The views of a scene show one set of named points, each view turned or mirrored, shifted and resized as a whole, with a little noise and some points left out.

Scene 1
View 1
kupo: -7.9,10.1,-24.8,-14.9,10.6,-22.2,-4.4,9.0,17.8,12.7,9.7,-6.9,6.4,5.3,-22.4,31.4,-7.5,-7.7,-9.8,7.1,-0.6,-29.2
Dig: 3.8,9.9,-2.2,2.8,3.7,-9.1,19.5,-5.6,2.9,-0.5,12.3,2.6,3.6,8.1,-19.5,17.2,-2.7,0.5,-9.6,-3.5,7.0,-19.0
vob: -5.6,18.2,-3.9,14.4,11.2,-5.0,37.2,-13.8,-13.2,-3.1,5.1,-8.4,0.1,11.6,-8.3,16.5,-5.2,6.7,-20.8,-9.2,-0.3,-22.4
gudob: -15.9,9.4,-24.1,-9.2,19.6,-22.9,-4.5,12.3,10.7,11.1,9.4,-15.0,-1.0,8.1,-20.6,36.9,-15.8,-6.2,-16.1,-1.2,-0.1,-26.9
Zalu: 2.2,9.5,-8.6,-4.1,3.7,-13.3,10.4,-0.3,9.8,4.1,12.3,2.4,5.8,6.7,-22.0,21.2,-2.0,-3.5,-7.4,1.2,5.1,-21.9
siluk: 12.8,0.8,21.8,15.8,3.0,-1.7,23.9,-6.7,-4.9,-9.2,19.7,10.8,-3.3,10.1,-26.2,12.5,-5.6,5.1,-5.4,-18.3,18.9,-2.2
reko: -5.8,7.7,-1.3,8.3,15.5,-10.8,14.4,1.7,-2.9,-0.5,12.4,-6.9,-5.0,9.9,-19.4,25.2,-14.0,2.1,-14.9,-13.9,7.8,-14.6
tenu: 8.2,0.4,8.1,1.5,3.8,-9.5,6.2,2.6,8.8,-1.2,19.3,8.4,-0.4,6.5,-29.5,19.9,-6.3,-1.2,-2.8,-10.0,16.0,-8.8
domud: 5.5,-9.0,28.6,19.6,16.5,-5.0,5.8,9.7,-5.5,-9.4,26.1,3.5,-15.5,11.7,-33.9,23.6,-21.7,4.0,-6.9,-33.0,27.7,8.3
Mopil: 23.1,5.3,4.3,-6.1,-15.4,-7.0,15.2,-10.5,18.4,-0.2,19.4,24.0,15.7,3.4,-29.0,6.8,13.5,-3.2,6.7,8.6,13.7,-16.1
giz: 31.6,1.9,27.3,11.1,-17.7,4.0,32.2,-18.8,5.5,-10.8,23.4,30.4,10.4,6.7,-29.2,-2.3,13.3,3.5,6.9,-5.7,22.5,-3.1
lepe: 9.2,-11.5,17.2,2.2,9.7,-12.0,-11.3,16.8,12.9,-1.1,27.8,9.8,-8.3,7.2,-40.6,26.5,-16.1,-3.5,1.8,-18.8,26.1,2.8
rovap: 6.6,1.3,-2.9,-6.2,2.8,-14.7,-0.4,5.7,15.9,4.0,18.6,8.1,4.5,5.0,-30.1,22.5,-4.0,-5.3,-1.4,-1.6,13.0,-15.0
Tupab: 5.0,16.3,-7.8,1.9,-2.4,-7.0,30.5,-14.7,2.7,0.5,8.1,4.0,11.0,6.5,-14.0,12.3,5.5,1.9,-10.4,4.1,0.6,-25.7
View 2
Mopil: -2.7,-3.2,4.5,1.0,-22.7,17.1,-1.2,-11.6,-4.6,-17.4,-6.4,-7.8,6.4,-10.3,9.4,-10.4,-1.5,-8.8,6.7,4.3,-2.8,-0.1
tenu: -2.6,-11.1,-4.2,8.6,-24.3,2.8,-3.1,-6.2,-9.7,-13.7,10.8,-5.0,10.7,-0.4,7.0,-5.6,-3.1,-13.0,10.5,6.0,8.5,0.8
reko: -6.1,-12.9,-10.4,14.0,-20.3,0.0,-9.7,-9.2,-9.0,-7.4,12.3,3.2,9.7,9.4,3.4,-4.4,-0.3,-10.2,16.2,-1.2,8.3,-1.6
siluk: -4.1,-10.1,-11.4,5.8,-23.0,-3.7,-5.4,-12.7,-1.8,-13.3,10.9,-9.9,10.4,-6.3,2.5,-5.2,-9.6,-15.5,6.7,6.3,12.5,-1.8
giz: -3.4,-2.1,-3.9,-3.5,-22.2,6.2,-1.7,-17.8,5.2,-19.1,-3.0,-17.5,7.3,-20.6,4.3,-9.3,-11.8,-14.1,-0.6,8.0,5.1,-2.7
vob: -11.2,-9.7,-17.3,13.8,-15.1,-1.8,-16.0,-19.2,0.7,-4.3,6.7,4.7,7.6,8.7,-2.2,-5.5,-2.4,-8.1,15.3,-6.7,7.1,-6.2
Tupab: -9.0,-5.7,-6.8,9.3,-16.4,10.0,-11.7,-17.6,-1.0,-8.8,-2.8,2.5,6.1,2.5,2.6,-8.7,0.8,-5.8,13.2,-5.0,-0.2,-3.6
Dig: -6.2,-9.0,-6.3,10.0,-19.9,6.4,-8.2,-12.1,-6.3,-9.9,4.8,0.4,8.2,3.6,4.2,-6.5,-0.4,-8.9,13.4,-0.9,4.0,-1.9
Zalu: -5.0,-9.6,-1.4,11.2,-21.3,10.7,-6.5,-7.6,-10.9,-10.5,3.8,2.7,7.9,6.1,6.9,-7.3,4.0,-7.7,15.6,-0.7,1.0,-0.3
gudob: -4.7,-15.4,-1.7,20.2,-21.6,9.4,-8.2,-0.1,-20.9,-6.1,13.1,12.6,9.5,21.4,8.8,-4.3,10.3,-6.2,23.6,-3.6,2.2,2.1
domud: -0.3,-16.6,-11.4,8.7,-28.2,-11.3,-1.7,-2.2,-11.7,-14.2,25.0,-10.5,14.5,-1.7,4.7,-1.2,-10.1,-20.4,8.4,12.7,20.1,1.4
kupo: -4.3,-12.2,2.7,16.5,-21.9,15.4,-6.6,-1.6,-19.6,-8.9,6.3,10.4,7.9,16.1,10.1,-5.9,11.2,-4.6,21.4,-3.4,-2.1,2.5
lepe: 2.9,-15.3,-0.3,8.6,-30.8,1.5,3.2,4.2,-19.1,-17.4,19.6,-8.7,13.7,-1.2,11.5,-3.0,-3.4,-17.4,9.6,13.4,12.4,5.1
rovap: -1.6,-10.7,2.2,9.5,-24.8,10.7,-1.6,-2.6,-15.1,-13.9,7.1,-1.3,9.3,2.7,10.6,-6.9,3.0,-10.2,13.3,4.3,2.5,2.2
View 3
giz: 2.4,-21.3,-12.5,9.1,20.9,-0.5,2.1,7.0,-18.9,-5.8,-32.3,-22.7,0.1,24.5,-11.4,9.4,-8.6,11.3,-10.3,-17.0,2.2,12.4
Tupab: 14.7,-4.8,3.9,-13.1,10.5,15.2,-5.7,4.8,-8.8,-18.1,-16.0,-4.6,-3.9,3.2,-6.8,3.0,-2.8,10.5,5.1,15.7,-0.2,6.3
Mopil: 6.5,-10.8,-10.9,10.9,24.3,11.5,-10.7,7.6,4.7,-10.6,-27.7,-9.3,-3.9,18.3,-6.4,7.7,-0.2,13.4,-8.0,2.9,-4.0,7.9
siluk: 12.3,-8.3,-2.2,-7.7,16.2,1.4,5.5,1.8,-12.4,1.0,-9.7,-18.6,3.2,3.4,-13.2,12.5,-6.6,3.7,4.8,-22.5,6.5,17.2
kupo: 21.4,12.9,5.6,-9.5,19.5,25.6,-16.2,1.8,31.9,-8.8,0.8,6.5,-2.7,-11.3,-2.0,8.1,7.6,6.1,11.9,18.1,-4.7,8.8
tenu: 14.1,-0.6,-3.0,-2.1,22.4,9.2,-4.3,1.7,10.8,1.3,-6.8,-10.9,1.6,0.5,-8.9,13.4,0.5,4.7,4.6,-12.0,1.5,15.8
Zalu: 16.4,2.1,2.2,-7.9,17.7,17.2,-9.5,2.6,11.6,-9.1,-7.6,-2.6,-1.8,-2.5,-5.6,8.1,1.6,7.4,6.7,7.3,-1.4,10.0
lepe: 14.8,3.9,-6.0,2.7,28.7,7.4,-2.6,-0.5,24.6,13.5,1.1,-12.8,5.1,-3.9,-10.1,20.3,2.0,-0.3,6.7,-28.1,2.7,21.8
gudob: 25.0,16.4,10.1,-17.7,17.3,25.1,-12.3,-0.2,30.1,-5.5,9.7,6.3,0.1,-19.6,-3.7,10.1,7.1,2.9,17.7,12.9,-2.0,11.6
vob: 20.7,-1.1,13.4,-29.0,2.7,12.2,3.6,2.2,-19.3,-14.6,-3.8,-7.0,0.4,-8.0,-11.3,4.0,-6.0,5.6,15.1,6.3,5.7,10.3
rovap: 14.4,2.9,-4.1,1.1,23.8,14.9,-10.4,2.6,21.8,-2.0,-7.8,-5.1,-0.6,0.3,-5.8,12.3,3.7,6.2,3.7,-1.9,-1.9,13.4
View 4
Tupab: 14.6,11.6,8.7,19.1,2.3,-21.5,2.3,-7.9,-1.6,11.9,14.7,-18.2,-12.8,23.3,-2.8,17.4,12.4,-8.0,3.3,19.1,-11.4,9.5
reko: 7.5,17.3,18.0,23.3,-1.4,-7.9,12.6,13.0,-2.7,13.7,14.9,-6.2,-6.5,17.1,20.0,16.7,2.8,7.5,13.8,8.3,-10.3,13.9
giz: -6.0,27.0,0.4,2.4,-27.7,-39.5,-3.5,-32.3,-4.7,21.3,-12.5,-1.3,0.3,20.3,-20.1,26.7,20.8,19.1,18.6,30.3,6.7,-1.7
siluk: -1.2,25.5,9.9,15.5,-23.9,-19.3,9.5,-6.0,-4.2,20.8,-3.5,5.3,4.5,18.3,8.6,21.6,13.5,26.3,20.8,17.2,-1.5,10.0
Dig: 8.9,16.3,13.6,19.0,-0.9,-16.1,7.1,2.5,-2.1,13.5,13.8,-11.4,-9.4,19.3,7.6,17.8,6.8,1.3,10.1,14.2,-9.0,9.8
kupo: 1.0,15.6,28.7,14.0,24.3,-14.3,6.9,23.9,-3.9,7.3,28.6,-20.9,-28.0,8.1,13.6,17.9,-16.8,-16.3,13.6,3.0,-3.8,-0.6
domud: -14.1,33.5,20.8,15.2,-26.4,-9.7,17.9,14.8,-6.2,25.0,-5.0,17.4,9.3,9.1,26.8,22.4,1.6,42.1,34.8,7.9,3.8,8.8
vob: 22.4,10.1,8.7,32.1,-5.3,-6.3,11.5,2.4,-0.2,14.3,15.1,-10.2,-1.4,27.6,15.5,13.1,18.0,5.0,2.4,14.2,-20.8,22.9
Zalu: 3.2,17.4,17.4,13.7,5.5,-20.1,4.5,4.1,-3.4,11.8,15.0,-15.0,-16.6,15.0,3.2,19.9,-0.1,-4.1,12.5,12.8,-4.2,2.7
lepe: -24.9,35.1,27.7,2.2,-10.9,-19.8,10.5,17.5,-7.9,20.8,0.2,8.5,-6.4,1.2,17.3,25.3,-13.7,26.4,37.6,5.9,12.8,-6.5
tenu: -7.6,25.5,19.0,9.0,-6.7,-21.1,7.6,6.3,-5.5,17.1,5.0,-2.3,-9.3,9.5,8.8,22.2,-2.3,13.3,23.7,12.1,3.0,0.5
Mopil: -6.7,22.4,10.3,-0.8,-3.8,-39.4,-5.1,-17.8,-4.5,14.2,1.7,-14.6,-17.0,14.6,-19.2,25.5,4.1,-2.5,16.4,23.7,8.3,-8.9
View 5
giz: 15.9,-2.1,-7.7,8.1,13.2,5.0,-0.6,-4.6,0.3,5.4,10.5,3.6,-7.1,5.8,-10.2,11.4,-3.1,-0.7,-38.5,-25.3,-9.1,-0.7
domud: -4.5,0.3,10.2,1.0,-3.6,-2.4,-5.0,-4.3,-25.6,1.3,3.7,9.5,-11.5,-5.8,-5.6,12.1,-3.6,-6.4,-10.9,-19.0,-21.0,-18.8
siluk: 5.0,-0.2,3.3,2.0,2.5,1.4,-4.4,-6.2,-11.8,3.3,8.9,6.0,-6.1,-1.6,-6.7,11.9,-5.0,2.8,-19.1,-17.8,-10.2,-8.1
gudob: -4.0,-6.8,18.1,-9.3,-0.7,12.5,2.4,-1.9,-17.1,-2.4,-19.1,-0.3,-1.0,-19.9,2.9,-1.7,-1.1,-3.0,6.8,0.8,10.2,6.1
Dig: 5.8,-4.0,6.7,-2.2,3.9,8.5,-0.7,-5.1,-6.9,1.8,-1.3,1.4,-1.0,-8.0,-2.9,5.7,-3.8,3.6,-12.0,-8.8,4.2,3.6
kupo: 0.5,-8.0,13.9,-7.1,3.7,15.9,5.0,0.1,-11.9,-1.8,-20.5,-2.0,-1.5,-17.8,2.4,-3.6,0.5,-5.3,-0.7,-1.4,12.6,10.8
vob: 4.8,-1.0,10.5,-5.5,-2.7,3.6,-5.6,-10.1,-6.8,3.1,8.4,2.5,4.7,-8.7,-1.4,10.6,-8.3,17.6,-2.6,-3.2,7.3,-1.9
reko: 1.3,-2.5,11.9,-4.9,-1.2,5.4,-2.3,-6.0,-12.7,1.2,-0.7,2.8,-0.9,-10.7,-1.2,6.7,-4.5,5.5,-3.7,-5.6,2.8,-2.0
rovap: 2.9,-6.3,7.4,-0.8,6.7,11.2,3.5,0.2,-12.8,0.0,-12.6,1.2,-6.7,-10.3,-2.5,1.1,0.3,-10.0,-13.9,-12.2,-0.2,4.1
tenu: 2.6,-3.4,6.1,-0.1,4.5,7.1,0.3,-2.3,-13.8,1.5,-5.2,3.6,-7.0,-7.4,-3.6,5.4,-1.3,-6.6,-15.3,-14.1,-5.0,-1.7
Tupab: 11.0,-4.4,4.2,-2.1,6.9,10.2,-0.3,-6.3,0.8,2.8,1.2,-1.0,2.9,-6.5,-2.9,5.7,-4.5,10.0,-14.5,-6.6,11.5,9.0
Mopil: 13.7,-6.1,-3.3,4.4,15.0,13.0,4.1,-0.9,-0.2,2.8,-5.2,-0.2,-5.9,-2.4,-6.1,2.4,0.2,-6.4,-30.7,-18.1,2.0,10.2
lepe: -3.7,-3.9,9.0,1.2,2.6,4.9,1.5,1.0,-24.5,-0.7,-10.3,6.4,-14.6,-8.7,-4.3,4.7,1.2,-17.9,-14.1,-19.5,-17.0,-9.5
View 6
Mopil: -2.0,10.3,-4.6,2.1,6.1,16.3,4.1,17.5,13.4,3.8,-5.2,-17.9,-12.7,-11.8,-12.5,-0.4,19.4,9.6,-3.5,-3.3,-19.1,4.6
tenu: -15.8,12.5,1.7,1.0,-14.4,7.1,-6.2,14.6,2.9,-3.8,-0.8,-1.3,-12.2,7.1,-16.3,-0.3,16.7,13.9,-10.6,-3.5,1.6,18.3
vob: -4.1,5.7,22.5,11.6,-3.3,-6.5,-9.6,11.8,2.7,32.4,5.7,18.1,-11.4,9.1,-14.3,-2.0,13.4,9.6,-21.3,-11.8,-10.1,48.3
kupo: -19.6,17.9,-5.9,3.4,-23.3,16.5,-16.3,36.0,-18.5,8.1,24.9,6.7,-9.9,8.0,-4.7,-3.0,3.7,4.9,1.1,-20.8,-20.6,25.0
gudob: -24.4,19.0,-0.5,3.7,-30.4,11.2,-21.5,33.7,-22.6,7.9,26.5,16.2,-9.7,16.4,-6.6,-3.5,2.7,6.5,-3.1,-21.9,-12.4,34.3
giz: 3.7,4.0,7.0,3.5,14.6,4.9,11.1,-0.9,30.3,2.7,-22.8,-18.3,-14.7,-11.2,-21.4,1.9,28.6,16.6,-16.3,9.2,-2.6,7.5
Zalu: -11.2,13.7,1.0,4.3,-11.1,10.4,-8.8,23.9,-3.9,9.3,10.6,2.0,-11.3,3.3,-10.7,-1.3,11.5,7.6,-6.3,-12.1,-15.3,23.8
Dig: -8.9,10.6,8.2,6.2,-7.0,4.8,-6.3,17.0,2.4,13.5,4.8,3.3,-11.5,4.2,-13.4,-1.2,14.4,10.1,-11.7,-9.5,-10.4,28.4
reko: -14.1,11.7,11.8,5.7,-16.1,0.1,-12.8,15.8,-3.3,13.3,7.5,13.5,-12.0,13.4,-14.2,-1.5,12.4,11.8,-15.0,-10.1,-2.1,37.1
domud: -24.8,11.8,12.7,-1.4,-25.1,-3.8,-9.3,-0.3,6.3,-15.9,-12.0,8.6,-12.9,21.5,-25.4,1.7,22.2,23.6,-24.0,6.5,31.0,26.3
lepe: -27.8,17.1,-2.7,-4.8,-27.9,10.1,-8.4,12.8,-0.9,-25.3,-4.6,-3.0,-11.7,14.8,-19.3,1.5,18.4,19.8,-10.4,1.7,18.8,10.7
siluk: -9.5,7.5,14.2,3.8,-4.8,-2.4,-1.9,1.7,15.4,2.9,-12.1,1.9,-13.0,7.1,-21.5,0.5,22.9,17.8,-21.4,3.6,9.3,26.7
Tupab: -0.4,8.2,9.5,8.2,4.4,4.8,-3.9,18.5,5.6,26.4,6.0,3.0,-12.5,-3.2,-10.5,-1.4,13.2,6.5,-10.5,-11.9,-23.1,30.2
rovap: -17.3,14.8,-4.5,0.5,-16.2,13.7,-8.4,22.1,-3.5,-4.6,6.5,-3.1,-11.3,5.0,-12.4,-0.8,13.3,11.2,-4.1,-8.5,-7.2,14.3

Which points are out of place in each view (at most two, in the order of its rows)? Write none if all are in place.
view 1 => reko
view 2 => tenu
view 3 => lepe
view 4 => Dig, Zalu
view 5 => vob
view 6 => none

Scene 2
View 1
pifi: -2.1,6.9,-1.3,-7.3,-6.1,17.3,-4.7,4.9,9.1,-6.3,-4.0,2.6,-10.3,-0.6,2.0,-10.7,-1.3,-5.0,-0.2,0.9,-8.1,9.7
Modu: -11.0,5.7,-10.7,0.8,3.9,10.9,-9.0,0.6,5.2,-12.4,-1.0,-1.8,-13.4,-6.2,-1.1,-12.3,-3.4,0.7,-3.0,-8.5,-9.4,-0.2
lano: -3.4,3.6,-6.7,-7.0,-0.9,10.8,-9.3,4.3,-6.7,-2.4,5.3,3.6,-9.1,-11.2,-7.7,-9.4,6.4,1.8,7.1,-15.3,-4.8,2.8
kop: 14.2,1.9,-2.5,-8.7,-2.8,25.2,-23.1,2.5,-10.8,-1.2,7.5,-11.3,4.2,-17.8,-2.8,-2.1,15.7,0.4,21.5,-15.4,-11.8,3.0
nuf: -1.5,5.1,-0.9,-11.8,-7.3,12.8,-3.1,7.6,-1.6,0.8,2.0,9.2,-10.0,-5.5,-5.6,-9.6,4.6,-2.0,5.0,-7.6,-3.3,9.9
pomi: -1.0,4.8,1.0,-15.5,-10.1,10.8,-0.3,9.8,-5.1,5.3,3.6,15.0,-10.5,-5.3,-8.7,-9.4,6.7,-2.1,6.6,-8.8,-0.2,12.6
Gaz: -8.0,7.0,-4.0,-5.2,-3.5,12.2,-2.5,4.8,8.9,-7.6,-3.7,5.1,-13.8,-0.6,0.1,-12.5,-3.8,-3.2,-3.7,-1.4,-6.6,7.7
Kos: -1.5,5.6,-3.3,-6.6,-3.8,16.1,-8.1,4.4,3.3,-5.4,-0.4,0.8,-8.7,-5.4,-0.9,-9.5,2.1,-2.3,3.6,-5.2,-8.1,6.7
Vur: -6.8,5.2,-8.1,-2.6,1.4,11.8,-9.2,2.4,1.4,-8.5,0.8,0.1,-11.4,-7.7,-2.7,-10.8,0.2,0.4,1.2,-9.8,-7.9,2.0
pap: -2.6,4.4,-2.3,-12.3,-6.3,10.4,-3.0,7.6,-5.2,1.9,3.9,10.9,-10.5,-7.2,-8.3,-9.6,5.5,-0.6,5.8,-11.0,-1.9,8.9
Lisu: -2.4,5.0,-4.1,-7.2,-3.2,14.0,-7.7,4.6,0.0,-4.1,1.3,2.6,-9.1,-6.9,-3.4,-9.4,3.4,-1.0,4.4,-8.2,-6.4,6.0
puna: 8.9,5.2,5.7,-17.7,-14.0,20.0,-4.4,9.5,-2.1,5.7,1.7,8.6,-4.3,-4.3,-3.2,-6.4,9.1,-5.3,11.5,-2.9,-4.1,16.0
View 2
Gaz: 6.4,-10.5,12.1,1.6,9.3,2.3,-7.9,-0.4,0.0,4.1,17.8,4.6,-7.0,7.1,-7.4,7.3,15.5,-15.3,-6.9,-1.3,9.5,-4.1
Vur: 11.8,-1.9,8.5,-5.5,13.4,-9.5,-2.4,4.0,2.9,5.9,7.9,4.2,-4.1,7.5,-3.5,3.3,15.2,-10.6,0.7,-0.6,4.8,-8.3
pomi: -2.3,11.9,2.2,9.6,-2.0,4.1,0.8,-12.7,-1.9,-1.9,8.6,7.8,-13.2,8.6,-9.4,-4.5,16.5,-8.7,-0.5,2.7,-8.3,3.8
Lisu: 9.3,0.9,4.8,-2.1,5.8,-5.6,-1.0,-1.0,3.0,4.0,10.1,3.0,-7.4,8.1,-4.7,1.2,14.6,-11.9,1.5,3.7,-1.8,-4.0
lano: 8.6,10.3,3.3,-3.5,8.7,-11.3,2.9,-0.6,2.4,3.4,1.3,6.0,-6.4,8.8,-4.0,-2.8,15.9,-6.0,5.1,0.8,-4.7,-5.9
pifi: 9.7,-12.7,8.1,-0.7,3.6,2.0,-7.0,-1.0,3.6,4.8,21.5,-0.4,-8.4,6.8,-5.8,6.9,13.2,-19.8,-4.3,5.9,4.3,-2.9
kop: 22.0,12.0,-10.7,-15.8,-5.0,-22.6,10.5,2.0,16.0,7.1,3.2,-8.2,-7.4,10.2,3.0,-6.5,8.2,-14.3,18.1,21.1,-23.7,-6.2
Kos: 10.7,-3.7,5.3,-2.8,4.8,-4.5,-2.4,-0.4,4.2,4.9,13.6,0.6,-7.4,7.7,-4.5,3.2,13.4,-15.1,0.4,5.4,-0.4,-4.1
pap: 2.6,10.7,2.9,3.8,2.9,-2.2,1.3,-7.3,-0.1,0.7,5.8,6.8,-10.0,8.8,-7.3,-3.6,16.4,-7.8,1.7,2.0,-6.5,-0.5
nuf: 3.1,5.6,3.4,4.8,1.4,0.7,-0.7,-7.6,0.4,1.0,10.6,5.1,-10.6,7.9,-7.7,-1.4,15.5,-11.1,-0.2,3.3,-4.7,0.3
View 3
Kos: 4.1,-13.3,-4.0,-1.4,-1.1,2.2,-11.1,-6.9,8.0,-3.4,11.9,-5.3,3.7,5.9,-9.0,-3.1,2.7,13.7,1.0,-2.6,9.5,-5.7
Modu: -2.8,-8.4,0.1,-5.9,-4.4,-8.9,-3.8,-1.9,6.4,-10.0,9.2,-8.1,8.4,9.9,-8.2,-10.1,4.1,15.1,-3.8,-7.9,9.3,-1.6
Lisu: 3.5,-11.6,-4.5,-0.8,-0.1,0.5,-11.0,-6.0,5.6,-1.9,10.6,-5.5,3.4,6.3,-9.0,-2.9,1.9,11.9,1.7,-2.4,9.5,-6.3
pomi: 3.5,-13.6,-11.5,3.8,6.8,5.3,-19.0,-4.1,-3.5,4.2,12.2,-7.6,3.1,4.5,-9.5,2.9,-5.6,4.6,8.4,2.8,10.3,-17.2
Vur: 0.5,-8.1,-2.2,-2.5,-1.5,-5.6,-7.2,-4.6,4.6,-4.2,8.7,-6.2,4.5,8.3,-8.3,-6.5,3.8,12.0,-0.5,-4.6,9.1,-3.1
puna: 10.5,-19.3,-10.7,4.6,4.5,15.3,-21.1,-10.8,6.8,4.8,15.2,-3.4,-0.4,1.4,-10.2,6.3,-2.3,10.1,8.1,4.4,9.9,-14.2
pifi: 3.0,-18.7,-4.8,-3.5,-2.7,5.9,-12.0,-4.3,11.4,-8.7,16.1,-7.6,8.3,5.4,-9.5,-3.3,-0.9,17.7,-0.4,-3.9,10.4,-9.4
pap: 3.3,-10.0,-8.5,2.9,4.9,1.1,-15.4,-5.3,-2.0,3.8,9.7,-6.2,1.8,5.7,-9.1,0.4,-1.8,5.5,6.4,1.1,9.7,-11.8
kop: 17.5,-5.4,-2.0,6.7,1.3,5.9,-12.2,-22.9,12.1,13.8,3.5,6.5,-14.0,3.5,-7.4,3.1,15.4,8.7,5.4,2.9,6.7,6.6
lano: 3.4,-5.1,-4.9,1.7,3.0,-4.7,-10.9,-7.0,-0.7,4.0,5.8,-4.4,-0.4,7.3,-8.0,-2.7,3.6,5.7,4.0,-0.7,8.7,-4.8
nuf: 3.5,-13.4,-8.5,1.8,3.6,3.7,-15.6,-4.9,1.3,1.0,12.2,-7.0,3.6,5.1,-9.4,0.4,-2.3,8.4,5.3,0.6,9.9,-12.6
Gaz: -1.5,-16.2,-4.6,-4.7,-2.3,0.3,-10.1,-0.6,6.8,-10.7,15.1,-10.3,11.1,7.0,-9.4,-5.7,-2.5,16.1,-1.1,-4.9,10.8,-10.4
View 4
Vur: -9.6,10.3,4.9,-1.8,-4.2,-16.9,-0.7,-18.7,-2.3,14.0,-10.8,-10.1,8.9,-13.7,8.4,-8.2,26.3,4.2,11.3,-1.2,5.9,-3.9
Modu: -12.1,13.1,6.1,-3.6,-3.5,-18.4,2.3,-24.5,-0.2,6.9,-11.3,-4.6,3.6,-15.1,14.1,-14.8,30.1,3.1,12.3,-1.2,14.9,-13.1
pifi: -0.5,1.8,-8.1,-4.7,-3.1,-9.5,13.5,-35.6,0.3,12.3,-6.7,-17.1,-5.7,-9.4,9.2,3.3,26.0,14.2,19.4,12.7,-5.9,3.4
pap: -5.6,1.9,-2.1,-0.7,-0.8,-12.4,-5.9,-0.3,-0.1,33.3,-8.7,-17.5,11.7,-10.6,-5.4,4.5,20.6,12.2,17.9,1.0,-18.3,7.5
lano: -9.2,8.6,5.9,0.3,-5.1,-17.4,-10.6,-1.3,-4.4,26.5,-11.7,-15.5,19.4,-12.6,-1.1,-2.5,21.2,3.2,8.8,-6.2,-5.3,4.5
kop: 0.8,8.9,10.3,2.8,-24.1,-20.1,-16.1,-18.6,-23.2,19.9,-12.7,-37.9,41.4,-10.8,-1.8,13.5,10.5,-10.3,-19.5,-10.0,-1.0,42.0
Kos: -4.1,5.2,-2.0,-3.0,-5.4,-13.0,4.5,-25.0,-2.4,15.9,-8.5,-16.6,4.7,-11.2,6.3,1.0,24.8,8.7,13.5,5.2,-3.2,4.6
Lisu: -5.3,5.7,0.1,-1.6,-4.9,-13.6,-0.2,-16.8,-2.7,20.2,-9.2,-16.9,9.3,-11.2,3.2,0.8,23.0,7.7,12.6,2.3,-5.7,5.7
Gaz: -5.8,4.6,-5.5,-4.9,0.8,-10.6,11.8,-28.8,4.6,12.7,-7.6,-8.9,-8.4,-11.3,10.2,-4.1,29.7,14.6,24.3,10.4,-2.3,-9.0
puna: 6.4,-6.6,-12.5,-1.5,-6.5,-6.2,4.0,-16.7,-4.0,33.1,-4.9,-32.7,8.6,-5.7,-8.3,22.4,15.4,17.0,15.8,12.2,-31.7,28.7
View 5
lano: -6.0,5.0,5.9,-3.8,-12.7,-4.2,-5.8,-4.5,1.6,-5.3,-11.2,-8.8,-21.0,-4.0,2.5,6.8,5.6,-5.9,1.2,3.8,-8.6,-17.2
Lisu: -4.4,7.7,4.0,-3.9,-10.2,-1.3,1.5,-1.7,5.2,-2.2,-4.3,-7.2,-7.7,-1.4,5.7,3.4,3.1,-2.1,-4.1,-1.3,-7.8,-15.0
pifi: -0.5,9.5,1.2,-4.0,-6.5,3.4,10.2,0.6,11.1,0.4,2.4,-4.8,10.3,3.6,10.5,-1.8,1.6,2.7,-11.9,-7.6,-6.4,-13.0
kop: -23.5,25.7,16.9,-1.1,-19.7,-12.7,10.3,10.0,-10.0,12.9,7.4,-11.6,-36.7,-18.2,-4.1,17.4,-12.5,-4.2,10.8,3.3,-12.8,-13.8
Gaz: 4.3,2.3,0.3,-7.1,-3.5,5.9,5.5,-3.0,15.2,-4.9,-4.8,-6.0,10.2,6.3,12.4,-2.1,7.4,-1.0,-12.0,-7.2,-5.3,-15.4
Kos: -3.7,8.8,4.5,-4.7,-8.4,0.2,6.5,0.6,7.5,0.2,-0.7,-7.2,-3.2,-0.7,7.4,3.2,1.2,-1.5,-5.6,-3.9,-7.4,-14.6
pomi: -6.7,9.5,-4.2,8.7,-20.1,-4.4,-14.3,-10.9,-5.4,-9.9,-7.9,0.1,-3.6,-0.1,-1.2,-5.0,5.1,10.1,-9.9,6.6,-8.4,-11.3
nuf: -5.5,8.8,-0.9,2.6,-15.1,-2.6,-5.5,-6.4,0.2,-6.1,-5.1,-2.9,-3.1,0.2,2.1,-1.7,3.7,5.7,-8.2,2.6,-8.1,-12.6
puna: -15.0,22.9,-2.3,12.6,-23.6,-7.1,-2.8,-2.9,-10.5,0.8,6.7,1.7,0.5,-4.7,-3.6,-4.1,-5.4,17.0,-11.0,3.8,-10.4,-6.9
Modu: 4.8,-3.0,7.3,-16.2,0.8,5.3,8.2,0.1,18.6,-3.5,-10.3,-12.4,-6.8,2.4,13.9,7.2,8.8,-14.0,-2.1,-7.1,-5.4,-20.5

Which points are out of place in each view (at most two, in the order of its rows)? Write none if all are in place.
view 1 => pap
view 2 => pifi
view 3 => Modu, Lisu
view 4 => kop, Kos
view 5 => puna
